Each row is a point on a landscape with many valleys, with its height.
A ball rolls from a point to whichever of its 3 nearest points has the largest drop for the distance, and stops where none of them is lower. Distance is the straight distance between rows; heights are no part of it.
z640 height 590: [168 185 125 125 126  98 136 102 152  94 157 166 125 147 137 165 123 104
 109 134 110  93 131 159 187  99  98 138 132 158 135  91 101  87  87 149
 139 151 132 180 140  99 118 137 141 121 151 147 153 181 116 125 114 151
 108 131 128 146 139 150 113]
z898 height 565: [169 177 124 127 125  95 133 106 151  93 148 148 138 154 146 149 116 111
 108 131 110 103 121 159 182  99 100 134 137 160 137 100 108  83  98 151
 132 152 126 171 131 102 129 133 142 116 151 146 137 165 118 118 112 148
 102 136 124 141 127 148 108]
z884 height 230: [176 201 132 153 131  75 120  91 163  77 153 165 145 148 126 157  89 114
 113 129 108  71 125 151 174  89  94 128 115 167 127 103  87  66 113 162
 131 137 119 175 122 102 120 137 138 114 133 153 151 195 132 137 122 163
 100 127 148 131  92 167 124]
z704 height 511: [171 173 127 148 150  94 111  96 152  89 133 116 137 147 135 140  74 134
 129 129 120  92 116 140 145 104 110 136 133 161 132 111 107  89 147 154
 134 124 113 133 111 103 143 134 138 117 124 164 121 158 140 145 119 152
 106 144 131 130  82 139 128]
z158 height 324: [142 166  94 107  76  95 116 133 127 130 146 205 115 120 172 146 180  96
 114 113 102 131 153 138 171  90 129 109 152  95 135  58 105 133  57 110
 111 136 125 245 181  90  93 158 100 125 200 121 161 138 125 106 142 130
 138 121 132 163 198 159  96]
z962 height 161: [186 213 141 166 166  92 117  93 159  78 160 157 131 174 126 163  65 132
 122 131  98  67 114 154 172 104 107 143 115 167 136 121  73  58 129 151
 142 115 115 169 112 101 143 126 147 113 117 160 136 216 137 131 128 156
 105 126 123 129  70 140 144]
z654 height 188: [122 144 122 105 108 102 134 121 113 121 133 176 119 116 149 125 175 120
 119 125 126 122 125 136 150 101 115 117 159 110 120  96 126 144 103 120
 124 135 118 193 153 118 110 140 118 135 167 113 138 122 119  96 139 103
 142 121 132 150 167 129 118]
z69 height 509: [116  96 143 140 181 176 126 126 135 138 116  47 111 131 107  98  47 153
 167 124 156 136 100 147  90 191 138 148  99 161 149 172 129 141 191 143
 151  94 124  22  84 162 164  98 177 129  50 144 120 113 144 160 114 121
 140 135 121 122  64 102 143]
z427 height 236: [188 222 134 168 147  75 113  93 160  73 163 168 140 166 134 171  73 124
 122 130  98  65 118 165 181 106 105 140 107 158 129 109  69  54 116 153
 138 121 111 182 114  96 137 140 142 115 119 158 144 218 136 131 124 165
 104 123 140 131  75 152 132]
z61 height 612: [100  93 131 112 125 166 137 141  97 168 132 121 127 101 109 141 155 143
 131 129 134 140 141 118 103 135 154 117 141 120 125 144 166 154 139 119
 124 130 135  97 131 142 134 121 117 129 130  99 139 100 120 126 118 112
 130 134 130 128 151 107 142]
z555 height 253: [132 140 121 109 112 101 135 119 121 113 131 159 122 132 142 132 155 135
 116 127 121 108 112 129 152 100 114 127 147 120 107 101 120 124 120 124
 125 146 125 167 144 134 110 132 118 137 144 122 135 129 118 105 131 119
 119 127 121 146 151 129 125]
z315 height 379: [143 174 111 108  97 104 118 110 143 115 152 201 113 127 162 133 168 108
 118 126  99 120 153 121 154  84 109 120 151 110 115  58 102 118  74 119
 113 142 122 219 167 103  93 146 108 128 174 125 155 155 114 114 132 125
 129 129 137 168 188 155  98]
z748 height 585: [103  56 132 110 132 194 122 154 101 154 111  77 124 104 104 118 130 171
 155 126 151 180 131 108  78 162 164 126 121 110 131 177 176 163 151 111
 131 124 135  61 116 160 144 118 120 137 121 119 121  79 131 121 123 109
 141 141 120 103 120  97 122]
z737 height 552: [113  41 136 122 155 187 123 152 117 140  96  65 134 119 107  95  97 158
 163 135 153 169 129 110  76 186 136 137 109 139 133 175 157 161 182 127
 127 110 125  40 100 175 153 121 128 131  96 129 105  96 146 157 132 126
 135 145 142 107  92 112 126]
z397 height 630: [104  35 136 110 143 197 117 157 110 149 105  67 130 110 105 105 117 162
 172 129 150 174 121 115  69 180 148 117 120 122 140 177 174 161 164 115
 133 122 131  48 104 165 148 112 124 148 120 126 112  86 139 137 128 101
 146 141 130  93 117  95 120]
z677 height 346: [144 126 131 134 134 115 132 121 136 117 132 108 145 153 129 125 115 120
 138 126 128 119 116 127 130 139 133 127 115 143 119 141 144 104 133 128
 131 125 129 118 114 118 149 143 131 118 108 146 112 137 139 143 134 138
 130 124 119 110 116 132 125]
z721 height 221: [138 147 124 110 108 100 125 114 129 112 130 179 119 144 150 125 161 133
 114 135 118 115 130 132 156  90 105 125 150 107 114  93 113 128  98 126
 122 150 123 183 152 125 105 142 111 129 160 115 139 136 117 108 125 124
 126 120 126 152 161 137 112]
z815 height 508: [171 160 120 129 134 101 132 103 150 102 140 122 149 153 136 146 105 113
 123 121 122 110 116 146 153 109 117 140 138 166 132 113 120  93 128 144
 133 139 125 150 129 108 138 138 137 120 134 150 116 148 128 135 114 140
 114 143 127 126 114 144 109]
z586 height 658: [107 115 132 106 115 134 137 139 110 156 139 141 121  91 134 136 162 121
 133 129 122 119 140 130 118 132 145 119 138 125 117 124 151 150 121 118
 130 127 135 127 132 126 121 130 114 127 132 107 141 105 115 122 134 107
 127 117 143 127 156 114 134]
z899 height 546: [122 124 148 152 185 154 125 122 150 134 115  55 114 137  99  96  61 152
 148 127 151 128 102 138  98 168 132 143  91 149 142 177 114 117 177 141
 148 102 120  49 100 164 166  96 183 123  61 152 119 130 148 164 113 119
 130 142 119 120  57 114 142]
z132 height 640: [103 114 123 120  97 116 142 158 101 159 124 163 121  95 140 125 179  96
 102 126 133 145 154 122 120 135 131 117 143 102 127 119 133 180 109 118
 118 130 127 160 155 125  99 121 106 128 165  96 128  93 111 108 139 106
 130 108 139 130 181 124 127]
z840 height 193: [104 132 120 113  90 107 131 145 100 143 126 176 118 106 148 126 184  98
 108 131 138 143 139 123 140 126 125 114 150 106 126 114 131 159 109 120
 119 128 125 187 160 113 100 135 115 136 171  98 136 112 117 103 143 107
 136 112 139 128 180 131 128]
z776 height 81: [174 190 133 164 180 105 109  98 158  92 155 108 118 167 136 133  52 143
 131 135 102  86 109 148 155 125 115 161 116 188 147 127  74  66 150 151
 149 107  95 124 100 104 163 128 151 139 115 180 111 187 149 145 120 157
 119 134 126 133  58 112 154]
z275 height 467: [144 124 129 136 130 119 135 119 135 120 140 117 151 156 134 135 130 120
 134 125 119 111 117 126 142 129 133 135 123 138 114 132 147 103 126 127
 131 129 129 125 124 128 134 146 125 122 114 150 109 137 129 126 132 135
 125 125 117 115 118 129 120]
z382 height 562: [ 94  79 115 115 120 170 139 146  98 164 120 110 129  95 116 136 167 137
 122 126 142 169 154 113  91 132 154 119 139  98 115 147 159 178 136 105
 120 135 142  90 136 140 109 114 110 129 134  86 135  81 117 126 123 109
 142 127 131 128 144 108 141]
z357 height 733: [139 133 143 175 201 141 123  96 167 130 135  78 128 166 107 107  49 158
 128 143 127 116  88 133 120 147 105 147  96 162 135 163  89  82 170 149
 155  86 117  74  70 141 166 114 178 121  75 168 113 153 156 159 110 143
 136 138 112  98  55  90 154]
z835 height 757: [123 115 135 117 118 124 147 133 121 138 134 122 136 137 124 124 128 134
 131 127 122 103 130 113 127 138 136 120 132 125 122 134 141 118 125 122
 129 144 140 115 124 141 132 138 121 133 113 136 123 121 127 124 135 125
 124 121 131 123 134 123 132]
z595 height 460: [116  98 136 128 140 146 138 130 126 137 124 103 145 141 113 122 116 119
 134 129 130 134 126 105 118 146 132 118 124 134 126 160 144 112 141 128
 120 128 138  84 121 148 148 130 129 126  89 137 121 134 134 147 139 138
 124 123 123 110 123 127 143]
z354 height 573: [ 91  74 114 119 129 174 124 149  96 167 112  97 133  96 106 133 160 149
 130 125 149 179 146 110  88 130 158 127 137  95 118 156 172 176 143 102
 121 134 139  82 131 144 121 113 113 136 135  96 123  76 123 118 114 108
 142 140 125 118 140 103 133]
z625 height 592: [100 101 120 118 101 135 134 153 103 165 129 143 123  88 143 124 180 104
 108 129 135 146 157 117 108 135 139 123 134 108 119 125 148 174 113 112
 114 129 137 131 151 124 105 123 110 131 151  91 133  83 115 120 125 109
 131 113 136 131 175 122 130]
z197 height 642: [100 118 124 116  80 105 137 161 101 159 115 167 112  91 145 119 186  93
 105 126 133 153 151 122 125 132 128 112 146  98 134 118 128 170 105 116
 114 137 136 161 166 118  94 133 106 132 168  95 125  96 112 101 148 112
 133 109 129 135 183 130 126]
z700 height 277: [194 227 134 172 140  70 122  87 164  73 157 182 141 167 144 174  79 121
 118 131  92  59 117 159 189  99 100 142 101 156 122 104  72  51 113 157
 132 108 120 186 115  93 131 147 142 112 126 170 148 213 130 132 125 161
  98 126 139 123  91 152 119]
z6 height 180: [151 143 133 139 143 117 127 116 143 112 139 104 137 152 134 130 101 129
 150 123 123 115 118 140 133 136 127 130 116 142 119 143 141 103 150 137
 132 123 125 114 106 115 151 131 137 114 105 151 113 146 137 151 132 140
 138 125 117 110 102 132 126]
z249 height 665: [102 124 131 103 104 124 141 139 108 144 138 149 124 103 133 126 158 130
 131 130 124 112 129 131 125 131 137 117 135 118 111 123 146 141 114 118
 129 129 142 140 132 136 131 125 118 128 130 115 130 102 123 117 139 105
 124 118 138 129 155 117 133]
z712 height 572: [104  78 139 103 135 177 126 137 115 159 117 105 134 112  98 127 138 157
 136 123 140 147 142 114 105 141 152 123 146 127 129 154 157 147 145 116
 120 130 139  86 126 155 135 122 122 135 122 114 134 104 127 127 117 117
 127 141 132 123 131 107 142]
z253 height 426: [120 135 154 153 177 148 126 120 145 125 110  68 118 149  94 104  64 146
 139 132 139 123 100 140 106 160 130 142 106 149 134 167 118 117 168 135
 148 105 116  75  92 157 174 100 177 108  69 151 114 133 153 165 117 125
 135 136 113 113  66 125 143]
z323 height 670: [132 124 154 169 195 155 126 107 155 136 127  57 127 154  93  89  45 158
 132 137 139 113  93 135 106 167 119 150  85 156 143 172  98 108 183 148
 153  91 119  65  78 152 162 106 181 122  62 161 115 136 155 159 114 131
 129 141 115 106  45 102 140]
z856 height 388: [170 196 134 159 149  90 116  94 152  88 137 128 131 159 132 140  64 132
 121 132 105  90 115 136 152 101 110 141 121 168 137 118  88  78 148 154
 140 118 109 140 113  97 145 122 135 121 123 161 122 182 142 136 123 154
 101 141 132 135  71 140 140]
z531 height 391: [136 117 123 124 115 103 137 123 129 125 128 134 141 147 137 124 136 131
 123 127 116 104 117 115 137 123 130 139 129 128 107 123 129 109 119 125
 131 140 131 141 127 123 127 143 118 133 117 138 112 128 126 108 134 131
 117 120 124 121 131 122 127]
z702 height 473: [105 130 121 113  66 101 135 157  97 146 118 190 118 111 149 121 208  99
 106 120 141 155 145 112 144 115 133  99 164  80 149  95 133 172  87 118
 107 152 139 196 179 113  92 135  99 131 182  98 137  97 110 104 154 131
 145 120 123 149 192 156 119]
z76 height 530: [ 92  83 120 118 115 155 138 154 104 164 115 131 132  93 127 122 174 113
 109 130 140 159 163 116  95 127 146 118 139  99 120 132 154 175 126 109
 115 132 143 111 148 135  98 113 111 125 139  82 133  76 119 130 121 112
 142 118 135 134 162 123 140]
z491 height 431: [168 166 133 159 157 110 112 105 157  95 128 106 118 156 139 128  68 147
 136 132 112  92 114 129 134 127 117 134 118 160 131 123 105  88 150 146
 140 113 104 106  90 113 161 121 137 126 108 169 111 152 142 149 117 154
 126 134 119 124  68 130 141]
z348 height 611: [120 110 152 155 190 163 129 117 147 138 124  42 112 137  95  87  45 157
 144 121 145 123  93 134  92 180 131 147  93 162 147 176 114 128 189 144
 154  96 128  38  81 162 155 100 184 131  49 156 121 125 146 163 117 128
 133 135 118 117  49 106 139]
z52 height 514: [161 138 119 124 123 106 137 114 130 114 131 113 149 157 143 141 123 120
 127 123 123 101 112 131 149 117 127 138 125 148 120 123 130 100 119 125
 137 137 126 143 127 114 135 146 130 122 131 144 110 137 120 112 123 136
 120 129 119 120 117 124 116]
z701 height 293: [139 158 108 114  85 101 118 126 123 122 144 200 115 121 161 131 175 105
 116 117 109 136 150 138 154  89 116 108 150  96 131  65 106 130  76 110
 109 138 123 229 170 101  85 144 116 131 190 115 159 144 122 109 134 124
 141 116 138 162 186 155 108]
z576 height 657: [157 188 120 124 114 103 134 120 148  87 150 183 121 145 152 163 137 103
 106 135  99  94 133 152 194  98 101 149 120 148 127  78  98  88  71 150
 137 150 129 197 138  98 110 142 132 125 155 142 153 173 111 109 119 150
 102 124 120 147 152 152 104]
z546 height 403: [108  78 140 119 151 169 131 141 128 143  99  87 144 124 102 110 110 140
 136 121 153 153 129 108  98 157 137 126 124 145 141 172 141 142 163 131
 118 111 128  62 124 162 150 128 128 131  97 134 116 123 140 147 136 130
 120 151 127 114 106 126 141]
z799 height 241: [182 209 138 170 160  91 115  92 155  83 153 144 136 165 125 158  67 133
 115 133 101  73 118 145 166 102 110 141 118 167 147 118  74  66 137 150
 146 113 116 159 116  95 146 125 137 123 119 156 128 202 136 131 128 163
 105 135 135 128  62 141 140]
z523 height 601: [ 72  45 118 119 126 180 125 167  96 165  97  78 131  82 105 110 156 151
 154 133 168 190 129  99  59 141 168 120 117  76 113 164 178 193 147 110
 126 140 153  49 120 163 115 112 110 151 116  94 108  52 116 119 136  91
 154 120 138 105 152 101 126]
z139 height 653: [109 130 124 103 107 112 134 129 111 136 132 161 127 110 140 128 167 124
 124 134 128 123 126 127 131 116 127 119 145 114 111 113 133 146 115 119
 120 130 117 168 146 132 115 135 118 135 146 113 130 113 116  98 136  94
 126 120 131 133 165 120 129]
z95 height 373: [111  87 138 124 161 172 124 140 125 136  96  69 137 135 107 108  91 142
 149 133 151 156 127 124  85 176 139 152  98 141 143 175 136 151 179 123
 133  94 127  46 112 162 151 120 137 122  80 135 103 122 140 164 127 133
 122 146 126 116  90 112 138]
z927 height 401: [173 193 133 161 155  97 114 104 149  93 134 118 128 158 134 134  57 136
 127 132 110  89 113 131 150 116 119 150 118 173 141 118  86  84 152 154
 141 120 106 127 106 101 149 123 133 122 116 166 123 178 147 135 117 156
 109 135 124 131  61 128 142]
z679 height 600: [ 89  63 127 114 134 183 116 163  98 152 104  78 126  99  98 118 146 157
 145 127 149 185 134 107  76 155 169 128 121 104 129 164 171 173 152 113
 123 123 137  63 111 155 128 117 110 140 122 101 120  80 127 111 123 104
 143 135 129 108 132  97 129]
z156 height 262: [ 96  57 109 109 101 165 135 154  99 180 109 109 122  80 116 105 185 122
 123 125 158 177 159 121  91 130 145 111 151  77 117 141 166 192 121 102
 124 150 155 104 147 152  93 107 105 136 146  84 119  61 123 123 121 107
 160 124 133 143 172 132 136]
z377 height 421: [117  68 129 142 174 177 127 146 112 139  97  61 125 129 118  99  69 148
 163 135 154 154 114 138  80 193 132 149  91 139 138 177 137 151 194 127
 143  89 127  19  99 170 152 114 144 118  64 129 113 114 143 168 119 129
 131 141 127 113  69 105 142]
z263 height 340: [159 152 141 157 151 116 114 104 159 105 131 100 124 152 130 122  72 143
 144 131 119 105 108 136 131 130 118 129 122 142 122 138 124  97 155 141
 134 119 106 104  80 126 164 119 143 118 102 157 119 139 151 159 120 148
 137 128 121 112  84 133 135]
z342 height 269: [181 204 136 163 168  93 111  97 153  90 147 129 127 171 123 143  62 132
 129 137 106  85 110 142 160 115 116 149 124 173 146 122  74  62 149 148
 144 119 113 145 112  97 154 131 141 127 117 171 127 192 141 134 123 161
 106 135 128 137  59 134 145]
z93 height 292: [128 138 144 140 160 137 130 125 146 111 114  90 131 145 109 126 100 127
 150 130 129 133 109 137 118 154 129 134 105 143 130 167 140 109 150 134
 133 110 120  86 101 140 166 116 153 112  88 143 108 144 146 160 137 137
 138 131 117 104  94 129 142]
z858 height 246: [134 144 148 144 161 134 124 113 150 110 122  88 136 148 111 120  82 134
 153 128 126 121 109 140 127 145 120 133 115 137 127 157 133 110 153 131
 129 110 114  93  95 131 176 116 153 112  90 146 118 141 142 162 128 140
 141 136 112 107  88 137 134]
z223 height 702: [115 104 140 115 120 145 139 134 124 150 131 120 140 130 114 129 126 136
 130 126 126 115 125 111 123 140 142 113 139 125 121 144 142 122 129 122
 123 137 145 103 126 143 137 132 122 137 104 121 129 123 126 132 133 130
 127 123 129 124 141 121 141]
z583 height 743: [154 206 119 127 111  96 127 123 157  90 151 191 118 144 160 165 142 105
 101 131  99  94 138 148 198  88  99 148 120 146 124  66  94  88  60 145
 131 150 128 212 146  91 112 147 130 126 159 147 156 180 110 109 129 148
  96 120 112 151 164 151 100]
z828 height 695: [102  97 125 118  75 125 138 171 102 166 118 157 107  85 141 113 194  99
 108 116 136 153 163 118 113 133 136 109 147  98 124 106 135 184 105 120
 110 138 149 155 163 126 101 128 101 128 167  95 128  74 113 113 135 114
 138 115 129 143 181 132 118]
z282 height 433: [166 163 139 172 178 116 112 103 164 110 134 100 116 167 137 117  59 140
 132 136 108 104 101 135 136 141 103 142 111 165 145 135  90  82 160 151
 145 101 110  99  82 116 163 114 157 130  99 174 114 168 156 156 114 158
 137 128 114 111  64 110 144]
z473 height 325: [186 212 142 169 130  66 121  86 173  71 158 185 140 151 143 166  92 119
 108 127 107  63 130 158 185  97  90 138 103 160 117  91  80  63 102 155
 131 125 120 199 118  98 116 154 135 115 137 164 154 201 131 136 126 159
  89 125 143 119 107 170 107]
z825 height 400: [161 148 120 130 130 115 130 105 144  99 132 113 143 152 132 135 107 116
 144 123 122 110 116 144 144 125 120 141 123 151 120 124 139  99 136 136
 131 135 120 129 116 111 151 145 134 119 124 156 107 140 127 133 125 140
 122 136 123 115 115 134 122]
z941 height 468: [149 136 125 128 118 103 133 120 130 113 129 135 140 152 142 136 140 121
 114 131 116 108 108 130 161 109 112 137 128 134 117 111 123 109 115 131
 133 145 127 152 137 121 120 148 124 122 138 141 121 135 116 106 122 135
 108 126 112 128 131 125 116]
z457 height 171: [110 142 112 114  95 102 134 136 107 127 131 184 123 110 149 131 181 106
 114 129 132 145 127 129 148 109 121 115 154  98 134 102 133 150 105 107
 116 137 118 200 163 108 101 137 113 142 185 106 142 123 122  99 145 112
 143 116 140 141 180 143 122]
z89 height 556: [101  72 128 107 130 184 124 144 105 158 122  89 129 108  99 135 139 163
 139 126 144 163 137 114  92 144 160 125 132 117 132 162 169 159 149 110
 124 130 135  78 120 149 135 121 120 133 128 105 125  90 128 127 119 111
 134 142 122 116 129  99 142]
z879 height 394: [148 157 143 166 160 122 115 106 168 114 122  99 121 160 122 116  63 143
 131 138 112 105 107 133 127 143 111 133 116 146 131 146 104  96 155 142
 138 104 110  95  76 136 170 110 158 119 100 160 114 149 158 167 115 151
 139 132 117 106  66 122 140]
z681 height 694: [119  98 144 168 208 168 132 109 150 137 129  33 119 133  99  84  42 170
 149 129 153 115  95 137  85 185 117 157  82 171 147 174 107 115 194 162
 151  97 128  14  71 156 160 111 192 132  38 153 117 130 142 166 125 125
 132 131 120 113  37  93 143]
z358 height 461: [110  60 145 118 145 184 123 142 131 148 104  70 134 119 106 104 107 151
 152 128 152 164 132 104  80 167 140 124 120 137 135 171 155 155 171 124
 122 122 132  48 121 165 143 127 127 137 110 128 113 100 146 144 127 116
 133 148 136 113 107 106 127]
z652 height 179: [ 82  50 113 109 114 158 128 152 101 167 102 110 130  80 101 104 168 124
 133 123 164 186 149 113  81 127 150 122 143  83 110 149 170 190 130 103
 111 149 150  93 147 159  95 114 102 138 136  83 117  57 115 112 124 103
 153 129 131 129 165 128 140]
z476 height 204: [121 138 114 110  86  97 125 132 107 125 139 194 121 121 156 133 185 100
 108 123 121 148 138 133 154 102 118 111 152 101 135  92 126 153  85 106
 116 131 123 216 170 103  95 138 114 143 190 103 152 132 119 104 136 113
 152 115 137 152 186 151 116]
z57 height 430: [109  98 143 118 146 153 133 136 124 143 112  97 150 141 106 123 109 127
 130 128 131 140 120 105 117 143 141 127 117 136 132 167 139 120 152 130
 123 120 137  74 122 152 144 127 131 124  99 129 122 137 138 154 144 138
 126 140 125 112 114 128 147]
z34 height 339: [106 125 139 128 168 163 123 132 140 120 101  75 128 136  99 114  82 137
 156 133 149 144 109 130 104 159 141 155 102 149 136 179 136 128 173 127
 137  92 125  60 105 154 169 115 154 116  73 138 117 131 140 162 131 128
 135 146 123 121  78 121 141]
z993 height 311: [111 122 144 135 165 147 125 133 138 123 107  80 135 141  97 119  94 123
 154 124 138 131 108 130 113 154 137 140 106 144 127 172 135 119 161 128
 139 102 122  70 107 148 169 114 153 109  80 140 114 147 141 165 127 131
 134 138 118 113  90 128 145]
z317 height 470: [174 193 135 152 144  84 121  99 158  82 141 142 143 156 127 147  75 129
 119 125 109  86 125 144 162  99 108 132 127 169 137 108  86  80 138 160
 135 134 121 153 121  97 137 127 136 116 126 157 134 179 129 138 124 160
 100 140 135 133  79 144 134]
z950 height 621: [110  88 139 105 128 164 136 138 119 155 127 110 135 118  98 135 133 148
 135 130 134 135 138 112 106 139 148 110 140 129 134 154 153 126 136 124
 120 136 141  84 123 153 141 128 126 131 117 117 130 111 131 137 129 125
 122 135 124 122 129 116 136]
z252 height 588: [ 74  48 113 121 115 166 129 160 105 171 102  89 123  75 101 106 166 146
 156 128 170 199 134  98  64 136 164 113 132  82 107 156 176 198 139 107
 119 148 145  74 138 153 104 115 109 153 119  86 103  49 117 113 135  96
 161 124 133 117 163 115 128]
z985 height 568: [160 160 116 116 119 102 135 117 142 104 135 160 133 163 147 150 142 116
 109 125 114 106 124 141 177  96  98 137 140 139 125  96 109 104  94 142
 136 151 125 172 147 111 117 134 128 123 152 138 141 158 109 111 112 150
 113 133 120 150 138 135 114]
z495 height 673: [146 199 111 121  99  95 125 118 150 105 148 199 112 135 171 153 160 107
 104 130  92 109 145 133 174  77  98 144 136 124 118  55  93 101  65 139
 119 146 121 219 158  95  93 148 118 124 163 131 157 165 111 105 136 140
 100 114 117 163 168 152 101]
z500 height 250: [129 153 111 106  95 102 128 116 121 117 144 190 118 124 152 129 172 113
 121 131 113 132 140 138 154  97 107 118 149 104 123  80 121 132  88 120
 113 134 115 210 163 112 100 141 113 139 184 117 155 139 117 110 125 112
 136 120 139 157 176 150 114]
z781 height 544: [168 159 115 132 127 105 137 109 142 105 139 139 139 161 142 149 120 113
 116 121 115 108 120 146 168  96 111 139 135 147 128 106 121  95 116 145
 135 149 127 156 137 109 125 135 129 119 146 146 132 158 119 113 110 142
 113 149 123 134 119 134 114]
z594 height 432: [132 138 111 113  66  98 119 141 103 132 130 204 126 120 165 128 203  97
 106 118 121 149 148 129 155  99 138 101 149  80 151  78 120 153  68 100
 110 145 132 234 177 103  82 145  99 138 193 105 146 128 117 102 144 138
 144 114 126 159 192 164 112]
z433 height 545: [146 182 113 112 104 103 127 117 149 103 140 202 115 140 170 140 162 119
 111 132  99 116 145 130 167  87  99 136 140 123 120  62  98 107  80 133
 117 154 122 206 154 104 101 149 118 134 159 123 156 161 113 109 130 141
 110 124 124 161 175 146 108]
z472 height 594: [102 117 121 123  69 103 137 161  95 154 110 175 111  98 141 125 195  96
 100 125 144 153 150 113 134 131 129 101 157  87 143 104 130 175  95 118
 107 141 138 184 173 117  99 136 104 136 179  96 128  96 108  97 149 118
 141 111 133 140 190 148 120]
z20 height 631: [ 96 117 122 121 105 130 141 145 104 153 133 147 123  93 137 128 176 111
 114 130 134 137 148 122 112 127 133 120 141 115 118 120 148 163 114 117
 125 118 135 139 144 118 115 129 116 128 153 101 132  97 120 112 139 103
 129 106 135 127 173 118 133]
z725 height 602: [ 94 100 126 114 121 153 135 143  98 162 134 131 128  92 126 135 162 125
 120 132 124 140 150 119 104 129 150 116 137 110 117 132 159 160 122 116
 126 130 137 113 135 126 116 119 117 124 132  99 142  94 121 123 129 109
 134 121 132 129 163 108 136]
z29 height 579: [ 72  62 107 121 122 169 121 155  99 162 102  92 131  85 107 122 165 148
 138 128 160 188 137 101  73 139 166 128 130  84 119 158 177 187 143  97
 120 136 144  74 135 151 108 109 113 142 125  81 112  66 122 112 120 101
 147 129 128 123 152 112 134]
z759 height 267: [110 137 117 115  68  99 127 147 101 136 123 188 123 115 153 133 196  96
 105 126 133 151 142 124 146 112 130 106 146  86 150  98 128 163  88 103
 118 145 123 202 174 111  90 137 109 143 190 102 141 117 113  97 147 124
 150 112 132 145 186 153 124]
z582 height 703: [107 109 133 111 115 134 140 134 111 152 133 136 127 106 122 132 149 137
 131 131 126 114 131 118 120 129 140 114 139 123 112 132 151 140 122 117
 125 137 137 123 125 143 131 128 116 134 119 112 134 103 118 128 126 111
 121 120 132 128 152 113 132]
z388 height 454: [127 111 145 133 136 132 139 124 140 124 128 104 145 146 124 130 124 114
 144 127 122 122 118 118 129 144 133 124 118 138 120 151 141 106 134 132
 130 126 137 100 111 130 145 133 131 125 100 134 123 142 131 147 138 143
 132 130 123 110 124 130 137]
z713 height 302: [129 126 127 109 112 109 143 127 119 132 133 142 130 129 137 127 156 138
 123 121 123 102 113 123 133 118 130 116 139 123 111 116 129 122 114 123
 123 135 130 147 131 134 125 137 112 130 123 129 122 120 123 109 138 115
 112 121 129 125 141 120 121]
z525 height 615: [ 61  33 109 108 106 180 127 171 100 178  97  86 126  74  98 106 160 142
 164 130 178 198 128  96  46 154 167 110 128  78 119 165 181 205 142 113
 118 137 154  48 131 164 122 112 113 145 105  86  97  36 112 119 141  88
 162 118 142 124 170 114 128]
z690 height 525: [108  69 137 104 137 186 129 144 118 148 111  88 123 119  99 120 127 159
 147 125 145 156 134 107  96 147 148 122 134 126 140 160 166 156 157 120
 122 125 134  68 122 163 148 125 125 135 115 123 123 100 132 132 125 115
 133 146 123 117 120 108 136]
z451 height 280: [137 155 121 104 101 104 127 109 131 107 145 187 116 132 154 130 171 127
 120 125 110 122 139 138 153  89  96 126 146 105 115  76 109 121  93 123
 114 145 124 199 155 113  98 133 119 131 173 114 152 148 115 111 128 116
 131 120 138 158 173 146 109]
z542 height 402: [132 153 108 108  59  94 114 141 104 128 136 209 117 112 172 134 213  96
 104 114 118 150 155 126 157  94 147  85 151  74 145  68 109 144  48  94
 111 146 136 252 182  89  75 152  91 128 203 108 150 130 116  98 150 146
 131 117 127 160 201 166  99]
z622 height 424: [176 206 137 151 112  63 122  96 174  79 164 181 139 146 141 161 100 106
 104 130 104  76 134 161 200 102  90 133 110 159 126  88  84  61  91 158
 130 137 121 210 127 102 108 152 142 121 149 165 152 190 128 126 121 155
  92 125 136 134 125 162  96]
z295 height 614: [ 74  40 124 123 128 195 124 173  90 148  99  70 125 103 105 111 144 159
 159 134 150 185 122  91  57 167 167 126 112  84 127 177 184 188 155 111
 130 129 147  39 110 165 126 104 119 150 108 103 115  70 129 119 135 101
 148 126 135 101 134  95 131]
z861 height 644: [ 98 122 120 115 106 113 145 144 101 155 135 162 124  95 140 127 168 107
 111 135 130 130 142 122 123 129 137 123 138 118 117 113 135 163 116 116
 125 123 131 155 145 115 109 134 111 129 148 102 129 100 122 112 137 101
 129 109 142 128 172 122 128]
z777 height 425: [104  70 118 102  97 151 143 161 108 173 115 133 115  86 126 109 186 108
 109 115 142 162 170 118  99 140 140 112 149  89 122 125 154 192 111 111
 112 146 150 119 159 142  91 121  99 128 150  83 127  64 122 119 121 113
 156 116 134 139 177 137 124]

For each start below, name the point where the ball stops.
z354 => z858
z223 => z858
z681 => z858
z748 => z858

For each start below, name every point that the ball comes to, in order.
z158 => z701, z500, z476, z457
z542 => z701, z500, z476, z457
z348 => z69, z377, z95, z34, z993, z858
z57 => z546, z95, z34, z993, z858
z737 => z95, z34, z993, z858
